Points on a hilly landscape, in no order, each with its height.
From any point a climber steps to the highest of the 2 points nearest to it. It stops when none of these is higher. Distance is the straight distance between rows; heights are no part of it.
(1146): [  7,  14,  14, -44, -11, -13,   8, -19,  44,  -8, -40, -10,  53, -22,   0,
 -12,   1,  10,  56,  27, -34, -26, -20,  22,  44,  -6,  -8]  (h 42.2)
(62): [-42,  20,  27,  44, -13,  44,   5,  26,   9,   7,  -8,  61, -42,  -7, -20,
  46, -10,  -4,  25, -22,  55,   1,   5, -52, -40,  37,   7]  (h 28.8)
(1336): [-53,   2,  52,   4,  -2,  72,  -3,  22,  24,  -5,  23,  34, -17, -20, -17,
  50,  19, -34,  14, -11,  75,  -7, -17, -60, -40,  20,  26]  (h 38.4)
(435): [ 33,   3, -32, -44,  28, -15,  -3,  12, -26,  46,  13, -47, -37,   3, -11,
 -10, -34,  53, -19, -44, -17,  -7,  29,   7,  12, -16,   2]  (h 30.0)
(590): [  1,  23,  -6,  14,  21, -12,  -3, -19,  -2,  16,  -6,  -5,  71,  -1,  18,
 -36,  62,   9,  15,  35, -25,   3, -38,  26,  34,  -5,   2]  (h 48.3)
(67): [ 33,  -1, -15, -18,  14, -40, -14, -22, -17,   2,  -8, -42,  55,   0,   7,
 -32, -26,  28,   9, -18, -42,   0,  -5,  58,  24, -14,  -3]  (h 11.5)
(337): [  4, -11,   2,   4, -23,  -1,  22,   1,  -5,  14,  22,  -6,  32,  -8, -22,
 -18, -18, -31, -14,  -1,  17, -49,  11,  35,  16,  -5,  20]  (h 5.6)
(1200): [  9, -11, -15, -64,  12,  12,   2,   1,  10,  30,  12, -32,   3, -15, -32,
 -28, -11,  29,   6, -27,  -9, -29,  20,  -2,  36, -17,  17]  (h 25.0)
(858): [ 46,  -6, -37, -44,  25, -26, -20, -11, -18,   3, -11, -39, -22,  -2,   0,
 -26, -44,  60,  -4, -48, -30,  12,  14,  36,  20,  -8, -12]  (h 33.0)
(245): [-12,   1,  12, -58,   7,  -2,  11,   0,  13,  15,  -3,  -6,  25,  -7,  -1,
 -52,  -7,  19, -15, -17, -13, -43,  27, -11,  44, -32,  -2]  (h 23.8)
(1295): [ 49, -15, -51, -32,   3,  -9,  -4, -46,  -7, -15, -17, -61, -23, -28,  16,
   9, -25,  13,  24, -43, -42,  52,   4,  70,   3,   8,   4]  (h 23.6)
(294): [-13,   9, -28, -20, -12,  -8, -26,  31,  -3, -32,   3,  45, -61,   8, -21,
  40, -11,   4,  -8,  19,  35,   7,  14, -21, -43, -10, -43]  (h 25.9)
(118): [-21,   9,  18,  30,  27,   8, -33,  -5,  -8,   5,  -6,  26,  48,  22,  -1,
  -9,  49,   4, -19,  30, -26,  16, -22, -29, -13,   0,  -5]  (h 24.7)
(445): [ 48,   5, -19,   3,  15, -53, -43, -26, -38, -32, -15, -29,   3,  -7,  36,
  14,  -7,  -2,   8, -35, -13,  48, -13,  82, -12,  28, -34]  (h 16.2)
(641): [-13,   7,  10,  56,  26,  -7, -35,   8, -14,  -4,  -4,  25,   8,  35,  21,
  -4,  39,  -1, -22,  22,  -4,  25,  -2, -31, -22,   7, -27]  (h 27.1)
(44): [-65,  23,  56,  39,  -7,  30,   5,  12,  22,   9,  19,  48,  16,   6,   5,
  25,  12,   5,  62,  16,  40, -21,  12, -48, -13,  23,  20]  (h 38.5)
(1239): [-30,  -8,  38,   1, -19,  46,  -6,  25,  23,  -5,  17,  31, -38,  -2, -20,
  27,  23, -29, -18,   2,  63,   1,  -2, -63, -46,  -2,  22]  (h 36.5)
(561): [ 37, -32, -66, -42,   0, -39,   4, -28, -23, -27, -14, -49, -38, -22,  11,
  16, -54,  35,   6, -48, -45,  38,  19,  58,  -5,  -1, -26]  (h 20.0)
(466): [  1,  -7,  -1, -65, -22,  -5,   6,  10,   6, -21,  -6,  17, -49, -24, -30,
  29, -40,   3,  -6, -18,  41, -27,  34,  15, -18,  -2, -25]  (h 23.3)
(714): [-16,  22,   4,  78,  31,   4, -18,  16, -25,  32,  13,  12,   0,  40,  36,
  -3,  58, -11, -38,  10,   5,  31, -27, -41, -22,  16,   9]  (h 30.5)
(726): [  1,  15,   4,  39, -35, -27, -15, -33,  33, -32, -24,  14,  25, -16,   8,
  17,   3,  17,  68,  20, -29,  26,  -5,  26,   6,  12,   2]  (h 52.2)
(785): [  5,  13,   3, -13,  35,  24,   2,  -9,  -2,  13,  15,  -5,  55,  10,  10,
 -39,  55,  -7, -22,  34, -29,  -6, -35, -20,  33,  -8,   3]  (h 41.6)
(895): [ 10,  14,   7, -59,   8,  24, -16,  -2,  25, -22,   9,  22,   6,  12,   0,
 -11,  16,  14, -21,  29, -13,  -6,  13, -30,   8, -25,  -4]  (h 30.4)
(1323): [ -2, -21,   2,   2,  -3,  -6,  -5,  34, -23,   6,  20,   7, -18,  36,  21,
 -28,   4, -26, -84,  18,  23,   0,  -6, -48,  -3, -31, -16]  (h 21.6)
(285): [ 22,  11, -30, -30,  24,  22, -15,  27, -21,   6,  13, -17, -70,  13,  -6,
 -11,  -9,   7, -77,  11,  12,   9,   0, -28, -17, -25, -15]  (h 48.9)
(86): [ 20,  42,  -3,  65,  13, -18,   3, -12,  -8,  11,   0,  20,  16,  12,  10,
 -17,  17,   4,  11,   8,   5,  26,   3,  44,  -7,  38,  11]  (h 36.9)
(1005): [-53,  26,  42,  70,   9,  20,   8,   9,   8,  13,  25,  43,  20,  31,  10,
   9,  42,  17,  34,  23,   8,   4,  -5, -59,  -6,  17,  21]  (h 36.0)
(1244): [ 37,  16, -19,  54,   2, -28, -13, -25, -16, -13, -20,   8, -11, -18,   7,
  37, -10,  12,  42,  -8,  -8,  68,  -4,  39, -29,  48, -16]  (h 21.5)
(669): [ 29,   4, -19,   6,  -4, -15,   0,  22, -34,  35,  12, -21,   0,  13,   9,
 -50,  -9, -12, -55,  -5,  -1, -31,  12,   7,  17, -30,   4]  (h 27.0)
(148): [  0,  -9,  -3,   7, -21, -17, -20,  12,  -1,  -7, -21,  30,  -5,   6, -25,
 -10, -23,   0, -18,  -4,  15,  -5,  -1,  14,  -9,  -2, -31]  (h 44.9)
(362): [-40,  22,  42,  25,  -8,  52,  14,  11,  21,  -4,   8,  39,   3, -19, -28,
  33,  22,  -6,  69,  -4,  41, -26,   7, -18,   1,  36,  30]  (h 40.2)
(426): [-11,   4,   8, 100, -24, -12,  20,  18,  -8,  50,  13,  15,   6,  16,  -6,
  15,  -1, -24,   9,   7,  28,  -2,  -9,  13, -15,  28,  41]  (h 29.0)
(703): [-67, -17,  74,  -5,   9,  61,  16,  10,  15, -12,  35,  15,  10, -11,   2,
  27,  55, -50,  10,  -8,  59, -10, -23, -70, -18,   9,  39]  (h 41.2)
(228): [-22, -15,   8, -16,  14,  50,  -6,   8,   5, -16,  21,   2, -35,  10, -38,
  20,  31, -14, -36,   9,   9, -28,   0, -29, -31, -13,  18]  (h 48.4)
(501): [ 25,   6, -53, -64,  41,   4, -17,  39, -23,  24,  11,  -8, -65,  13,   3,
  -6, -27,  36, -61, -27,   2,  10,  13, -39, -24, -36, -11]  (h 55.5)
(739): [-23,  -3,  33, -56,  -1,  18,  19,  -1,   0,   2,   9,  -1,  40,  -1,  -1,
 -44,   9,  -7, -24,   4,  11, -52,   2, -29,  23, -30,   3]  (h 26.5)
(324): [-12,  17,  -1,  16, -23, -16, -13, -12,  34,  -9,  -9,  31,  13, -15, -23,
  36,  14,   1,  58,  17,  -8,   1,  13,  -2,  -7,   8,  -1]  (h 58.6)
(896): [ 15,  -7, -51, -38,  19,  -9, -25,  52, -33,   4,   4, -18, -56,   5,   4,
 -21, -50,  33, -37, -28,   2,   2,  13, -22,   7, -34, -25]  (h 63.8)
(265): [-20,  -7,  44, -35, -19,  14,  10,  12,  24, -25,  -2,  29,  37, -35, -15,
   8,   6, -21,  27,   1,  22, -48,  21, -12,   4,   9,  -8]  (h 31.8)
(59): [ 18, -19,  -9, -12,   9,   0, -11,  31, -19,  27,  14, -24, -22,  29,  27,
 -47, -17,  -6, -86,  -5,  12, -22,   7, -33,  15, -47,  -7]  (h 24.0)
(736): [  9,  -9,  -7,  13, -35, -25,  13, -34,   0, -38, -10,  -1,  -8, -10,  -1,
  13, -24,  -3,  38,  -4, -16,  30,  22,  45, -14,  32,  -8]  (h 27.4)
(571): [ 31,  26, -33,  56,   9,  -7,  -6,  16, -31,  14, -13,  -7, -44,   0,  -1,
  -8,  -3,  -7, -42,   0,   6,  19,   5,  38, -21,  10, -24]  (h 40.1)
(972): [ 35,  -8, -53, -55,  -6,   9, -11,   9,   3,  -5,   8,  -7, -42, -18, -28,
   9, -50,  25, -25, -23,   5, -13,  18,  10, -10, -25,  -7]  (h 27.6)
(32): [ 17,  14, -22,  20,   4, -11, -32, -30,  21, -22, -23,  12,  38, -22,  15,
  11,  22,  10,  45,  18, -38,   3,  -5,  34,   5,  -7, -17]  (h 46.0)
(1175): [ 18,  -2, -19, -36,  29,   1,   4,   4,  -9,  26,  -6, -26, -21,   4, -25,
 -10,   1,  30, -19, -10, -21, -20,  19,  22,   8, -10,  -4]  (h 27.3)
(667): [-36,   4, -10,  31, -30,  12, -10,  44,   3, -29,   3,  63, -57,  16,  -8,
  34,  -8,  13,  14,   2,  47,   2,  11, -37, -36,   9, -25]  (h 26.8)
(816): [-30, -13,  46, -28,  -7,  39,  24,   9,   7,  -9,  10,  21,  36, -16,  -9,
 -19,  25, -28,  -1,  15,  26, -38,  -7, -22,  23,   0,  -6]  (h 29.5)
(155): [-66, -20,  65,  45,  23,  68,  37,   4,   7,   4,  44,  13, -12,  33,  13,
  18,  31, -43,  -7,   6,  15,  14, -26, -83, -19,  30,  62]  (h 50.2)
(521): [ 41,   8, -22, -16,  12, -45, -39, -29, -25,  -8,   1, -36,  28, -13,  27,
  -8, -14,  19,   5, -28, -35,  26,   0,  79,   2,   2, -18]  (h 13.8)
(765): [ 12, -22,   8,  13, -42, -41,   6, -61,  22, -50, -43, -34,  32, -10,  39,
  30,  -8,  -6,  71,  -1, -65,  38,  -4,  42,  16,  21, -20]  (h 30.1)
(1287): [  4, -13,  -7, -38, -31,   7,   1,  31,   8, -20,  -4,  29, -48, -10, -20,
  24, -12, -12, -14,  -3,  57, -15,  25, -20, -12, -13, -25]  (h 24.5)
(624): [-23, -18,  41,  64, -13,  17,  22,  30, -18,   6,  26,  18,   3,  24,   1,
   2,  14, -28, -30,  30,  37, -12,  -8, -39, -15,  15,  26]  (h 33.5)
(692): [-37,   7,  32,  78,  19,  11,   2,  14, -14,  25,  26,  22,  -9,  56,  10,
  13,  43,  10,  -4,  22,   9,  29, -12, -48, -24,  22,  16]  (h 33.7)
(22): [ 56,  16, -35, -62,  49, -25, -33, -37,  -3,  11,  -7, -55,  52, -10,  40,
 -37, -17,  65,  40, -43, -56,   7,  -7,  54,  48, -10,  -5]  (h 26.1)
(478): [ -4,  -3,   4,  21, -16,  41,  -3,  23,  10,  11,   9,  19, -55,  14,  -8,
  33,  22, -18, -34,  18,  52,   3, -13, -44, -32,  -1,   5]  (h 37.2)
(422): [ 40,  34, -28, -30,  20, -20, -37, -23,  15,  -6, -21, -10,  30, -29,  21,
   0,  17,  22,  26, -10, -37,  19,   1,  28,  23,  -6, -20]  (h 40.4)
(552): [ 35,   0, -18, -31,  13,   6, -34, -12,  21,   0,   5,  16,   0,  -9,  -2,
  -6,   5,  22, -20,  18, -24,  10,  14,   2,  -7, -11,  -6]  (h 33.2)
(1436): [-48,  28,  21,  52,   9,  50,   6,  37,   1,  26,  26,  48, -63,  25,  -4,
  59, -21,  10,  13, -14,  59,  12,   6, -78, -50,  31,  36]  (h 29.9)
(446): [ 14,   0, -11,   2,  14, -22,   8, -29,  -2, -13,  -2, -19,  66,  -9,  -6,
 -28,  -1,   1,  24,  15, -29,  -1,  -9,  57,  19,   9,   3]  (h 9.2)
(1031): [-12, -42,  11, -20, -25, -21,  -7,  16, -19,  13, -29, -11,  16,  -3, -14,
 -34, -25,  15, -13, -14,  13, -23,  12,  -7,  38, -27, -41]  (h 35.8)
(587): [  5, -17, -10, -11, -46, -25,  13, -44,  27, -70, -22, -10, -20, -29,  15,
  26, -34,   2,  51, -18, -38,  36,  21,  41, -11,  16,  -3]  (h 24.8)
(1164): [  7,  11,  -1, -52,  33,   4,  18,  -4, -17,  23,  -2, -14,  69,  13,   9,
 -55,  18,  16,  -9,  23, -29, -24, -17, -13,  54, -27,   3]  (h 36.6)
(799): [ 43, -16, -16, -32,  -2, -52, -19, -46,  -1, -14, -19, -59,  29, -19,  54,
  -3, -40,  47,  38, -32, -65,  22,   3,  42,  39, -22, -18]  (h 24.9)
(107): [ 22, -21, -29, -64, -10, -24,   0,  -4,   4,  -1,  -9,  -4, -21, -32, -20,
   5, -63,  35,  10, -43,  -4, -10,  30,   8,  16, -17, -17]  (h 25.2)
(404): [ 56,  -3, -67,   3,  36,  -6, -28,  18, -31,   7,   5, -12, -45,  -2,   3,
  24, -18,  18, -31,  -9,  -8,   5,   4,  36, -26,   1, -38]  (h 29.4)
(1138): [-43,   9,  48,   5, -35, -17,  23, -27,  35, -26, -26,  20,  45, -22,   9,
   0,  -8, -16,  87,   3,   3, -36, -10,  28,  21,  27,   4]  (h 37.7)
(84): [ 22,  27, -21,  78,   9, -17, -15,   5,  -7,  10,  -1,  19, -30,  15,  13,
   8,   9,   0,   5,   2,  14,  25,   9,  27, -32,  41,  -4]  (h 36.8)
(322): [ -8,  -6,  11,  66, -14,   0,  10,  25, -14,  23,   9,   3, -21,  11,  -9,
   8,  13, -35, -21,  20,  29,  -3,  -5,  -4, -21,   9,  14]  (h 31.2)
(1188): [ 12,  11,  -9, -65,   6,  -1,  10, -20,  29,  -5, -27, -28,  45, -32,  15,
 -49, -19,  32,  40,   3, -39, -22,  -8,  13,  57, -24,  -7]  (h 36.7)
(111): [-22,  -8,  16,  29,  22,  18,  26,  -2, -15,  23,   6,  -9,   7,  25,   1,
 -30,  40, -28, -63,  13,  15, -15, -14, -20, -13,   0,  23]  (h 40.8)
(1315): [-34,  -1,  38,  13, -19, -35,   2,  -4,  20,   2,   1,  31,  66,   5, -12,
   5,  24, -20,  35,  34,   6, -10,   1, -17,  24,   3,   6]  (h 51.8)
(329): [ 39, -12, -40, -21,  12, -38, -31,   7, -29,   5, -14, -20, -14,  12,   6,
 -16, -38,  29, -16, -41, -20,   5,  17,  37,  -3, -21, -47]  (h 36.2)
(1192): [ 27, -24, -75, -23, -23, -45, -10, -13, -25, -44, -17, -29, -57, -22,   3,
  38, -62,  14,  12, -38, -15,  48,   6,  44, -15,  -8, -38]  (h 17.3)
(452): [-18,  -5,  19,  -3, -45, -27,  26, -36,  34, -60, -52, -10,  37, -30,  22,
  39, -23,   1,  88,  14, -56,   6,  -7,  30,   5,  22,  -6]  (h 36.3)
(652): [ 31,   9,  -6,  23,  22, -22, -28, -20, -13, -16, -21,  -8,  14,  -7,   0,
   9,   5,  10,  21,  -2,  -9,  47, -11,  62,  -2,  31, -16]  (h 19.0)
(209): [  4,  -8,   6, -52, -29, -21,   4, -15,  25, -27, -27,  -3,  -2, -40, -15,
   2, -41,  13,  28, -22,  -5,  -7,  35,  18,  15,  -6, -37]  (h 27.8)
(1288): [-28,   6, -16,  37, -10,  30,   1,  40,  11,   0,  21,  29, -93,  34,  13,
  49,   7, -26, -30,  12,  45,  28, -15, -64, -57,   6,   3]  (h 35.3)
(172): [  5, -10,   7, -56,  30,  38,  -8,   4,  13,   2,  23,  -7, -13,  27,  11,
 -23,  31,   5, -52,  22, -19,   2,   8, -39,   4, -33,   6]  (h 28.0)
(855): [ 10,  -7, -10,   7,  -9, -15,  29, -13, -14,  16,   7, -12,  66, -12, -11,
 -30,   3, -18,   7,  12,   2, -30, -19,  44,  27,   5,  19]  (h 7.2)
(1370): [-21,  -7,  27, -10, -34,   3,  31, -10,  15, -20,  -8,  10,  38, -25, -20,
  -2,   6, -29,  52,  -9,  14, -46,  16,  32,  20,  18,  -1]  (h 34.3)
(227): [-39,   4,  34,  40, -15,  36,  17,  52,  -5,   2,  28,  15, -83,  14,   0,
  44,  -3, -47, -28,  13,  70,   5, -17, -71, -65,   8,  26]  (h 33.6)
(1273): [ 22,  -8, -18,  39, -20, -41,  -9, -38,  -6, -42, -18, -14, -11,  -6,  19,
  33, -19,  -6,  44, -17, -32,  78,   1,  59, -21,  39, -20]  (h 24.2)
(976): [-11, -24,  18, -27,   8,  16,  18,  53, -10,  16,  32, -32, -60,  39,  15,
  -2, -12, -40, -92,   5,  16, -26,  -7, -48, -16, -30,   8]  (h 18.0)
(1335): [ 32,  30, -20, -27,  29,  -4, -32,  -7,   3,   8,   3,  13,  41,   3,  14,
 -17,  24,  11,  -3,   8, -27,  17,   0,   9,  17, -16, -16]  (h 35.9)
(434): [  7, -25,   8, -57, -46, -15,  19, -37,  22, -60, -38, -23,  -5, -45,  -6,
  16, -41,  -4,  52, -29, -23,   6,  13,  33,  11,   1,  -8]  (h 24.6)
(694): [ 34, -11, -21, -42,  42,   5,  -5,  12, -15,  46,  27, -28,   6,  18,  16,
 -47,  -4,  20, -45, -15, -23,  -8,  14, -21,  32, -30,  15]  (h 30.2)
(835): [  5,   9,   2,  39,  13, -15,   9, -14,  -2,  25,   7,  10,  27,  28, -14,
 -20,  29,  -7, -17,   7,  -6,  -4,  -8,  30,  -9,  19,  14]  (h 40.7)
(412): [  8, -17, -19,  -7,  -9, -38, -17,   3, -10,  -5, -31,   0,   4,   5,   3,
 -26, -28,  19, -22, -27,  -6,  -5,  13,  19,  25, -20, -41]  (h 40.6)
(989): [ 20,  -8,   0, -37,  42,  32,  -2,   4, -13,  24,  24, -28,  20,  16,  24,
 -45,  19,   0, -67,   9, -16,   4,  -9, -39,  25, -24,  15]  (h 27.2)
(738): [-40,  -3,  44,  87,   3,  31,  38,  23,   6,  65,  39,  -1,  -9,  53,  24,
  20,   4, -38, -15,   2,  28,  23, -28, -78, -24,  24,  79]  (h 23.0)
(1286): [ -8,  -1,  -8, -79,  11,  25,  12,  -1,  21,  13,  -4, -28,  30, -25, -43,
 -34,  -1,   2,  35, -15, -27, -38, -10,   6,  33, -15,  15]  (h 22.7)
(284): [-27,  -2,   5, -18,   6,  11,  -8,   7,   1,   1,  12,  -2, -18,  17, -21,
  -5,   7,  -1, -56,  -8,   5, -28,   6, -16, -12, -26,  -2]  (h 52.1)
(1285): [-19,  14,  37, -24, -27, -16,  24, -33,  45, -42, -45,  -2,  31, -42,  -4,
  25, -19,  -2,  81,  17, -19, -23,   5,  23,   6,  23, -15]  (h 42.3)
(581): [ -4,   0,  -9, -32,   3,  42,  -1,  -3,  12,  -2,   2,   5, -16, -13, -48,
  28,  20,   4,  -1,   3,  14, -37,   7,   7, -17,  -9,   6]  (h 45.3)
(1442): [-18,  15,  22,  77,  -4,  25,  35,  27,  -3,  48,  19,  11, -20,  21, -18,
  32,  -6, -22,  18,   4,  35, -14,   6, -27, -19,  43,  50]  (h 26.9)
(291): [-29,  -7,  42,  32, -40, -22,   6,   2,  -3,  12,  -5,  30,  37, -15,  -7,
  -2,  -6, -28,   7,  -8,  46, -29,  -3,   0,   9,  -6,  -8]  (h 37.6)
(733): [ -5,  -2,  -7,  13,  11,  30, -10,  24,  -7,  -5,  -4,   9, -57,  35,   3,
  11,  35, -11, -66,  20,  18,  21, -13, -39, -26,  -1, -19]  (h 39.6)
(213): [ 34,  -3, -77,  16,   1, -28, -17,  12, -17, -20,   2,  -3, -50,   1,   0,
  35, -25,  -2,  -4,   5,   3,  23,   4,  59, -41,  11, -26]  (h 32.1)
(1259): [-16,   3,  12,   6, -12,   3, -13,   3,  13,   3,  -2,  49,  14, -11, -22,
  24,  21,  -6,  13,  17,  -5,   7,   7, -21, -13,   8, -18]  (h 63.9)
(208): [ 21, -28, -41,  -3, -35, -48, -10,  11, -19, -13,  -3, -14, -39, -27, -16,
  12, -48,   0,   0, -36,  -6,  25,   8,  36,  -4, -16, -31]  (h 15.0)
(930): [ -5, -16,  23,  33, -55, -41,  -8,  -6,   4, -13, -33,  29,   8, -10, -14,
  -5, -17, -11,  14,  -8,  30,   6,   4,  12,   6,   1, -23]  (h 41.3)
(406): [ 18,  -5,   9, -31, -25, -35,  22, -14,   5, -13, -23, -11,  28, -32,  -3,
 -30, -32,   8,  20, -19, -27,  -6,  20,  30,  32, -17,   2]  (h 31.7)
(20): [ 37,   4, -22,  32,  16, -27,  -2,   4, -35,  43,  -4, -35,   6, -12,   5,
 -32, -21,   1, -52, -10,  -7, -14,   3,  41,  12, -16,  -8]  (h 30.7)
(199): [-76, -23,  79,  12,  17,  60,  38,  -7,  -7, -31,  37,  11,   3,  22,  29,
   7,  51, -53,  -7,  11,  39,   7, -33, -79,  -5,   8,  50]  (h 45.2)
(193): [ 25,  14, -50,  44,   1, -13, -13,   9, -13, -11,  -1,  27, -45, -14,  -9,
  34, -22, -10,  11,   9,  10,  27,   1,  26, -49,  25, -13]  (h 34.4)
(318): [ 26,  -8, -18, -74,  17,  -4,   8, -15,  15,  19, -17, -36,  23, -27,  12,
 -39, -39,  64,  48, -23, -44,  -9,  -2,   3,  74, -13,  13]  (h 33.3)
(1131): [ 43,   0, -24, -54,  14, -37, -37, -32,   5, -43, -38, -37,   5, -17,  39,
   9, -33,  50,  33, -13, -58,  22,   7,  48,  22, -16, -45]  (h 21.4)
(849): [ 15,   2, -18,  -5, -11, -42,   0, -52,  13, -44, -35, -37,  46, -26,  41,
  -4,  -9,  10,  58,  -5, -65,  13,  -7,  59,  27,  11, -22]  (h 25.1)
(871): [-26,  12,  24,  18, -10,  46,   0,  11,   9,   1,   5,  14, -17, -24, -50,
  27,  21,  -6,  23,   4,  28, -19,   1,   7, -18,  19,  15]  (h 42.4)
(927): [-10, -27,  22,  10,  -1,  -1,   6,  54, -17,  18,  28,  -7, -42,  41,  13,
   7,  -2, -51, -73,  22,  29,  -6, -25, -51, -26,  -6,  -5]  (h 19.6)
(586): [ 18,  23, -22,  13,  11,   1, -15,  20, -28,  -1,  -9,   2, -47,   1,  -5,
 -23,   3,  -4, -45,   8,  19,  10,   7,   2, -13, -15, -23]  (h 43.7)
(1080): [-10,   4,  11,  20, -13, -26,  17, -30,  15,  -2, -16,  28,  91, -10,   2,
  -5,  30,  -9,  67,  32, -21, -17, -14,  13,  34,   1,  13]  (h 45.9)
(1012): [-35,  15,  39,  96, -12,  30,  34,  45,   2,  59,  33,  22, -31,  27,   2,
  26, -10, -31,  -9,  -5,  45,   2, -13, -69, -40,  31,  46]  (h 25.4)
(458): [ 22,  -5, -28,   8,  33,  16, -11,  43, -27,  11,  21, -17, -65,  29,  23,
   1,  25, -30, -86,  14,  14,  33, -22, -23, -33, -24, -17]  (h 43.3)
(727): [ -9,  20,  -7,  54,   1,  -2,  13, -17,  -7,   6, -10,  22,  69,  15,  14,
 -28,  51,  16,  14,  38,   5,  -3, -30,  32,  42,  14,  13]  (h 55.7)
(710): [-24,   1,  30, -13,   8,  70,  21,   5,  13,   2,  21,  10,   4, -10, -46,
   9,  43, -34,   7,  19,  28, -29, -19, -14,  -6,   8,  42]  (h 39.4)
(1363): [ 28,  -6, -25, -57,  17, -45,  -4, -38,   9,  -6, -31, -62,  64, -11,  41,
 -24, -18,  57,  49, -17, -62,   1, -12,  50,  61,  -2,   2]  (h 28.4)
(476): [-20,  -2,   8,  17, -16,  12,  14, -12,   6,  -1, -18,  25,  63,  11,   2,
 -39,  46,  -2,  11,  40,  11, -35, -23,  -1,  48,  -4,   4]  (h 48.7)
(525): [ -2,  12,   3,   7,  32,  10,  -2,   3,  -7,  23,  -1, -20,   5,  23, -14,
 -28,  31, -10, -56,  12,  -1, -19,  -1,  15, -11, -11,  15]  (h 46.1)
(649): [  5, -15,   3,  40, -29, -23,  15,  -1,  -2,   4,  10,  -8,  -1,  -4, -19,
   2, -26, -16,   6,   2,  11, -19,  16,  46,   4,   8,  11]  (h 4.5)
(1238): [ 25,  -6, -20, -44,  26,  -7,   6,  -3, -10,  37,  21, -27,  47,  15,  -8,
 -44,  16,  24, -13,   5, -28, -11,  -8,  15,  38, -14,  11]  (h 33.4)
(1084): [-16, -36,  36, -39,  12,  53,  10,  11,  -2,  -4,  33, -34, -52,  32,   5,
   3,  16, -31, -84,   5,  12,  -4, -12, -51, -18, -29,  31]  (h 16.3)
(1103): [ 31, -24, -42, -30, -12, -12,  12, -39,  18, -15,  -4, -36,  -2, -38, -10,
   9, -31,   6,  24, -33, -36,  14,  26,  47,   9,  -4,   0]  (h 27.5)
(1269): [-30,  26,  -2,  50,  -9,  13,  -8,  13,   2,  -9,  -1,  61, -41,  -1,  -7,
  42, -18,  17,  45,  -6,  29,   9,  15, -39, -39,  28,   2]  (h 27.7)
(1125): [-37,   0,  53,  29,  -1,  56,  26,  20,   0,  16,  31,  22,  11,  16, -23,
   9,  41, -36,   0,  24,  35, -11, -16, -42,  -4,  27,  32]  (h 36.1)
(602): [-51, -20,  40,  39,   2,  16,  39,   0, -11,   9,  22, -18,   9,  43,  23,
 -24,  40, -55, -70,  14,  15,  -6, -29, -41, -13, -11,  48]  (h 35.4)
(796): [ -8,  17,  24, -14,  -9,  -8,   4, -28,  48, -25, -39,  17,  51, -30,  -1,
   3,   3,  13,  55,  36, -22, -16,  -8,   2,  13,  18, -22]  (h 47.7)
(381): [-45,  -6,  31,  38,  13,  34,  22,  -1,  -3,  13,  41,  19, -15,  26,   9,
  -2,  30, -42, -28,  19,  15,  31, -17, -73, -37,   9,  44]  (h 44.2)
(391): [ 35,   5, -38, -49,  18,  19, -23,   0,   5, -12,   8,  13, -29,  11, -18,
  21, -13,  26, -43,   3,  -4, -22,  11,  -4, -24, -14, -15]  (h 30.3)
(1347): [ -9,  20,  18, -28, -24, -18,  15, -15,  12, -12, -19,  -3,  45, -14, -16,
 -25,  -8,  -1,  20,  12, -13, -24,   2,  13,  42, -23, -13]  (h 36.4)
(763): [ 35, -12, -19, -46,   3, -41,   9, -18,  -4,  18, -32, -35,  47, -17,  43,
 -45, -51,  61,  33, -29, -46,   3,   9,  27,  80, -16,  -1]  (h 31.1)
(1413): [-29,  10,  24,  63,  13,  41,  -2,  22,   0,  21,  26,  30, -54,  39,  -4,
  44,  21,  -2,  -2,  16,  31,  31, -12, -60, -35,  22,  35]  (h 31.4)
(622): [ 29,  12, -33,  20,   0, -23,  -9, -11, -21,  22,  -5, -28, -19, -24,  -4,
  -6,  -8,  -8, -20, -15,  -7,  16,  14,  48, -15,  -1,   2]  (h 35.5)
(868): [-39,  11,  34,   5, -16,   6,  -2,   8,   7,   0,  10,  34,  35,  13,  -6,
  14,  35, -15,  24,  37,  -4,  -6,  11, -45,   6,  -9,   3]  (h 57.5)
(380): [ 20,   6, -27, -12,  -7, -19,  -3, -29,   6,   0,  -3,   2, -15, -34, -34,
   5,   1, -14,   6, -16, -21,   9,  24,  38,  -3,   2,  -2]  (h 31.3)

Call two points neighbours if one is among the 2 nearest of the other. Go from one point of each pair to the other, from neighbour to neighbour, staying as high as possible. Name the lowest point that can't be avoided.
(284) and (736) => (434)
(1259) and (412) => (291)
(896) and (155) => (1239)

Where does a climber stop that starts at each point below?
(245) => (796)
(294) => (284)
(1012) => (284)
(466) => (1259)
(641) => (284)
(172) => (1259)
(337) => (736)
